Points on a hilly landscape, in no order, each with its height.
A ball rolls from a point to the lowest of its 2 nearest points, and stops where none of them is lower. Distance is the straight distance between rows; heights are no part of it.
z_86 (h 3.88): [-34 -12 -11  10  13 -15   4  -3  -1   3 -39   4 -10  12   2  -9  -6  13
 -14   4   6   2]
z_315 (h 2.39): [  3  -3 -17 -24   5  13  -4  21   2   3  11  19  -5 -10   4  23  -3  -4
  12   0  25 -16]
z_486 (h 0.70): [ 14  28  29  16 -10  -3 -10  -4 -12 -26   0  -9   7   8 -14  16  11 -16
  -1   9 -16   1]
z_81 (h 2.59): [  4  11  -5  25 -19  20  -3 -22  -5 -25  13  -5  -4   7 -13 -11  -2 -19
  10   0 -15   8]
z_83 (h 1.52): [-11 -14 -32 -11   4   6   8   3   7   0   6  13  -8 -11  13  -1  -9   2
  16  -2  23   1]
z_125 (h 1.15): [  1  -5  -3  18  -5  -9  11  -8  -2  21  15  14  18   7 -23  -5  16   7
  18  -9 -13  16]
z_29 (h 5.53): [ 28 -16  12 -19 -13  -1  -4  16  -4 -21  23  11   2   5  -5  43  33 -18
 -13  -2   2  -7]
z_280 (h 3.69): [-27   1   0  14   9 -16   0   1   1   2 -29   4  -7   3  -6   4  -2  13
 -14   4   3  -3]
z_982 (h 5.15): [ 37 -11  29 -12 -10   0  -8   8 -10 -17  23   1   7  19  -6  37  34  -7
 -18   0 -12  -1]
z_495 (h 2.92): [-10   5  11 -10  11 -26  -9  16   1   1 -18   2  -4  -2   1  14   7  12
  -1  14  15 -14]
z_905 (h 5.13): [ -6   5  -7 -19   2 -23  -5  24  -7  -2 -31  -8 -10  -4  12   2 -14   6
 -18  24  17  -6]
z_808 (h 7.04): [ -3  -2 -18  -7 -18  17  -2 -13  10 -30  14   3 -18 -15  -5  -3 -15  -7
   4   5   1  13]
z_927 (h 2.07): [  0   5 -16   5   2  11  -3  10   5  20  -9   5   2   0  21  -8 -19  11
 -18  -3  12  -9]
z_737 (h 3.93): [ 26   4  24  -5  -8  -6  -7  15  -1  18   7  -5  20  11 -31  13  22   4
  -9 -10 -24  -6]
z_698 (h 2.38): [ -2   5   9  -8   4 -20  -3   2   7   8  -4  -5  -3  -6   6   0   8  15
  11   7  16  -3]
z_874 (h 4.30): [ 29   4  30  -6 -12  -5 -10   9  -4   7  17   0  11  10 -21  22  31  -1
  -5   0 -16  -6]
z_920 (h 4.05): [ -2  11   5 -20  22   9 -17  17  -4  15  -1  -1  -1   0  13  11 -11   9
   8   8  25 -17]
z_430 (h 1.16): [ -2  -6   7   0   3 -20   5  -7   8  17   6   5   9   6   1  -4  23  19
  30  -8  13  10]
z_457 (h 1.88): [  3 -12 -23   2 -14   5   7  -8  -6   7   0 -11 -17  -5  12 -23 -24 -10
 -17  -5 -19   6]
z_332 (h 6.36): [-32  -9   2 -17  18  -7  -1 -19  20 -25 -21 -12 -17  -1  16 -15   0  -2
  15   7  15   8]
z_382 (h 2.87): [-27  12   4   4  27  26 -12 -10  11 -10  -1  -3 -11  -6   5  -2 -24  -2
   9   8  17  -5]
z_802 (h 1.58): [ 11   0 -10 -22 -12  11  -1  17   3 -16  14  17  -8 -13   3  32  -3  -9
  -1  -2  15 -12]
z_547 (h 2.52): [ 20  27  13  18 -18  14 -15 -14 -15 -42   7  -9   8   8  -7  16   7 -17
   8   3 -14   5]
z_115 (h 5.57): [-12 -17 -21  21 -11  -2  16   0  -6   5  13  13   4  -9  -5  -8  -1 -28
  -5 -13 -14  13]
z_22 (h 7.12): [  6   4  -7  -3 -21   9   0  -7   2 -16  11  -3 -15 -14  -1   7 -12  -5
   3   2   0   6]
z_919 (h 2.01): [ -6   4  -5  29 -16  20  -1 -27   6 -19  14   4  -6   7  -1 -11  -8 -11
  -4  -2  -2   3]
z_89 (h 3.91): [  8  14  17  20  -5  10  -7  -6  13  12   7  16  26  16 -13  15  12  11
 -22 -23  -2  -8]
z_693 (h 6.15): [-21  -9   1  -9   8 -14   5 -28   9 -11  -7 -18 -12  -4   9 -24   1  -2
  12   7   2  13]
z_433 (h 5.79): [-13 -36 -35 -14   1 -11  18 -15  -7   4   5   5  -2  -8  12 -20   0 -19
  12   2  -6  18]
z_64 (h 3.00): [ -1   9   7  -5   7 -15 -15  23   6  20 -16   4  13   6  -2   8   6  17
 -24   2   9 -19]
z_819 (h 1.44): [-13   0  -3  24  -7   5   1 -24   8  -4   8  -3  -8   2   2 -18 -10  -4
  -7   1  -5   2]
z_411 (h 3.31): [  8  14  19  12   8  21  -8   0  10  14   3  17  15  13  -2  20   4   7
 -20 -18   6 -19]
z_475 (h 2.40): [ 13  -3   1  20  -1   9  24   2  -2  14   4   0  12   1 -20 -18  -1   0
   8  -7 -36   8]
z_431 (h 0.95): [-13  -6  -5   3  10 -17   8 -10  -3  15 -16 -16   0  -1   2 -28  -2   1
  -3   5 -15  12]
z_579 (h 3.61): [ 37  11  37   2  -3  11   8  13 -28 -26   3  -9  18  11 -11  13  11  -5
  -9  -9 -32  -7]
z_212 (h 4.92): [ -8   3  -9 -24   8 -11  -6  12   6 -11 -23 -15 -12 -13  19  -5 -17   8
  -3  22  21  -2]
z_923 (h 3.78): [-34 -10  -6  12  18 -11   3 -16   8   0 -22  -1  -8   7  12 -21  -6   3
 -10   3   7   0]
z_328 (h 2.17): [ -1 -11 -27 -18   1  -5   6  18   2   8   6  15  -2 -10   8   8   5   3
  17  -1  29  -6]
z_110 (h 1.51): [ 18   8  16 -14 -13 -11 -12   7   0  -4  12  -2  -4  -5   2  23   6   4
  -4  11   2 -12]
z_142 (h 5.89): [-11 -32 -23 -15  -1  -8  14 -24   1  -2   6   0  -5  -2  14 -19   7  -7
  26  -1   0  22]
z_858 (h 1.81): [ -2  -4   5 -11   4 -20   4  -6   9   7  -4  -7  -1  -1  11  -7  16  16
  28   0  18  10]
z_950 (h 1.40): [ -7 -13  -7  10   8  -5  11 -17  -3  17  -4 -11   1   1   1 -34 -11  -3
  -6   0 -27  10]
z_679 (h 1.46): [-12  -7 -19   1  17  13   1  -1   6  15  -6   2  -3   2  26 -18 -19  10
   2   1  19  -4]
z_549 (h 1.37): [  6  -7 -21   6 -20   3   7   6  -7  15   0   1  -5  -6   8  -7 -13  -1
 -18 -15  -9   5]
z_878 (h 5.45): [ -3  -4 -15  14 -19   1  16   9 -11  -1  12  10   3 -13  -6   5   3 -26
  -8 -20  -6   8]
z_58 (h 3.02): [  4   9  14  -4  -1 -24 -11  13   2  20  -7  -4  12   2 -15   4  12  13
 -14   0  -6  -8]
z_441 (h 2.95): [ 23  -1   3  13  -6   7  28  16  -3  11   3   8  15   0 -27  -5   9  -1
  13 -11 -33   1]
z_177 (h 1.99): [ -1  -2 -13   0  -6  -6   2  -5  -4   8 -11 -19 -13  -9  11 -22 -19  -4
 -18   4 -10   5]
z_215 (h 3.55): [ 24   3  11   1 -10   2   9  15  -5  20  10   3  21   8 -33   7  17   3
   2 -17 -28  -2]
z_421 (h 6.00): [-14 -22  -7 -12   2  -4  10 -37   6  -9   8  -8  -7   3   8 -26   4  -6
  27   3  -5  19]
z_945 (h 3.42): [-18   3   0   8   9 -26  -1   4   4  19 -23  -5  10   4 -11  -8   5  14
 -11  -2  -3   5]
z_333 (h 3.75): [-19  11   8 -12  30   2 -13  17  -1   5 -16  -1  -4   0   9  13 -12   5
   8  10  24 -14]
z_384 (h 1.82): [  2 -14  -6  19   5   6  16 -10  -1  19   0  -3  11   3  -6 -29 -14  -4
  -6  -8 -41  11]
z_202 (h 0.71): [ -2  -2  -8  20 -16   9   2  -9   3   6   5   0  -4  -2   7  -9 -12   0
 -16 -11  -9   3]
z_258 (h 3.44): [-30   1   2  15  19   7  -1 -16  15  -7  -7  -2 -11  -1   9 -12 -14   2
  -1   5  14  -7]
z_718 (h 6.56): [-22  -3   0 -18  20   8  -6 -14  23 -23  -9  -9 -15 -10  14 -13 -12   7
  16  10  19   6]
z_136 (h 4.69): [  1  -1 -16 -16  -1 -14   1   4   1   7 -15 -14  -6  -6  19 -15  -9  11
  -3  12  18   3]
z_459 (h 4.76): [ 38  -2  31  -4 -11   4  -5   7 -17  -9  15   2  18  18 -18  27  31  -7
 -15 -10 -20  -1]
z_525 (h 1.53): [ -9   2  -7  -3   4 -18   4   4  -9   8 -25 -22 -11  -7  -1 -16  -9  -2
 -15  10 -12   5]
z_603 (h 0.25): [ 22   2   8 -22 -13   5 -10  13   3 -15  18   8  -6  -3  10  34   0   0
  -8   5   5 -15]
z_343 (h 6.92): [ -7   0 -14  -9  -8  19  -7 -20  19 -38  15  10 -16 -13 -10  -9  -8   2
  19  13   9  17]
z_957 (h 4.84): [ 24   4   5  16 -15  21  21  12 -20 -15   4   2   8   2 -19   1   5 -15
   7 -15 -28   1]
z_911 (h 2.68): [ 15   1  15 -20  -1 -27 -15  22  -2  22  -3  -8   7   1  -9   7  21  14
 -10   9  -1 -11]
z_116 (h 0.62): [-11 -15 -21  -7   9   7   6 -11  11   2   1   1  -8  -3  22 -14 -10   9
  14   1  19   4]
z_766 (h 5.68): [-19 -26 -32   6  -1 -12  14  -5   1   2  14  10   2 -18   6 -15  -3 -29
   0  -2  -2  12]
z_465 (h 0.26): [  4   3  13   8  -1 -19   1  -5   3  21  12   2  15   7 -21  -4  25  15
  21  -6  -2   7]
z_304 (h 3.38): [-22   3  12 -12  26  -9 -10  22  -5  -2 -24   8  -8   9   2  24  -3  11
   8  14  21 -18]
z_557 (h 4.50): [  9  -2 -17 -16  -1  -6   1  16  -1  19  -7   3   3   2  18 -10  -4  18
  -2   7  26  -3]
z_811 (h 2.19): [-23  20   8   4  26  26 -17  -1  -1   3  -3  -3  -7  -3   6  13 -27  -7
  -2   3  16 -10]
z_948 (h 2.58): [  1  12   3   2   2  -5  -9  12   7  18 -10   3   4  -1   8   4  -5  14
 -21  -2   8 -14]
z_823 (h 2.56): [ 30  22  38   9  -4   3  -5   5 -22 -26   4  -9  16  15 -14  19  17 -15
  -5   0 -26  -3]
z_707 (h 3.16): [ 12  17  -4  16 -23  22 -13 -18  -7 -43  10  -7  -2   4 -11   4   1 -18
  12   2 -12  10]
z_176 (h 2.50): [ -1  21  25  11  15  20 -11   4   4   5  -6  10   7   6   6  24  -6   0
 -24  -9   7 -20]
z_621 (h 1.45): [ -8 -12 -12   6   0  -5   6 -17   7   9   4   0  -5  -3  11 -15  -2   9
  10   1   5   9]
z_108 (h 5.20): [  8  -1  -3  19 -17  11  19   8 -19  -6   9   8  10  -2 -19   4   8 -24
   0 -22 -19   9]
z_439 (h 1.80): [ -5  -7  -9  18  -7  -4   9 -15   3  11  15  11   3   0  -5  -5   8   6
  15  -5   3  10]
z_111 (h 6.76): [-14   5   0  -7   9  18 -10 -19  22 -31   6   0 -14 -12   0  -7 -13   7
  19  13  15   7]
z_809 (h 1.30): [ -8  20   8   5  20  28 -14   6  -3  18  -3   3   0   3  13  16 -20  -3
 -14  -8  11 -15]
z_968 (h 2.22): [ 16   8  12 -17  -6 -23  -8  13  -6  10   3 -13  -5 -10  -4   8   8   6
   4  14  -4  -5]
z_20 (h 4.32): [ 32  11  24   9 -13  16  13  12 -24 -20   2  -7   9   3 -13   8   3  -9
   0 -11 -27  -2]
z_584 (h 4.28): [  8   0  -6 -23  15   6  -9  23  -2  21   0   6   2   6  14   3  -2  15
  12   5  32 -15]

Call two points neighbours if one is among the 2 nearest of the other. Go from one point of each pair to the other, from neighbour to neighbour, staying as low as possible. Name the highest point that can't be avoided.
z_603 / z_202 -> z_29
z_486 / z_431 -> z_707
z_809 / z_465 -> z_86
z_603 / z_465 -> z_315
z_431 / z_202 -> z_177
z_465 / z_116 -> z_439

For each start below, name the point where the ball stops.
z_693 -> z_486
z_878 -> z_486
z_982 -> z_431
z_280 -> z_603
z_905 -> z_465
z_212 -> z_465
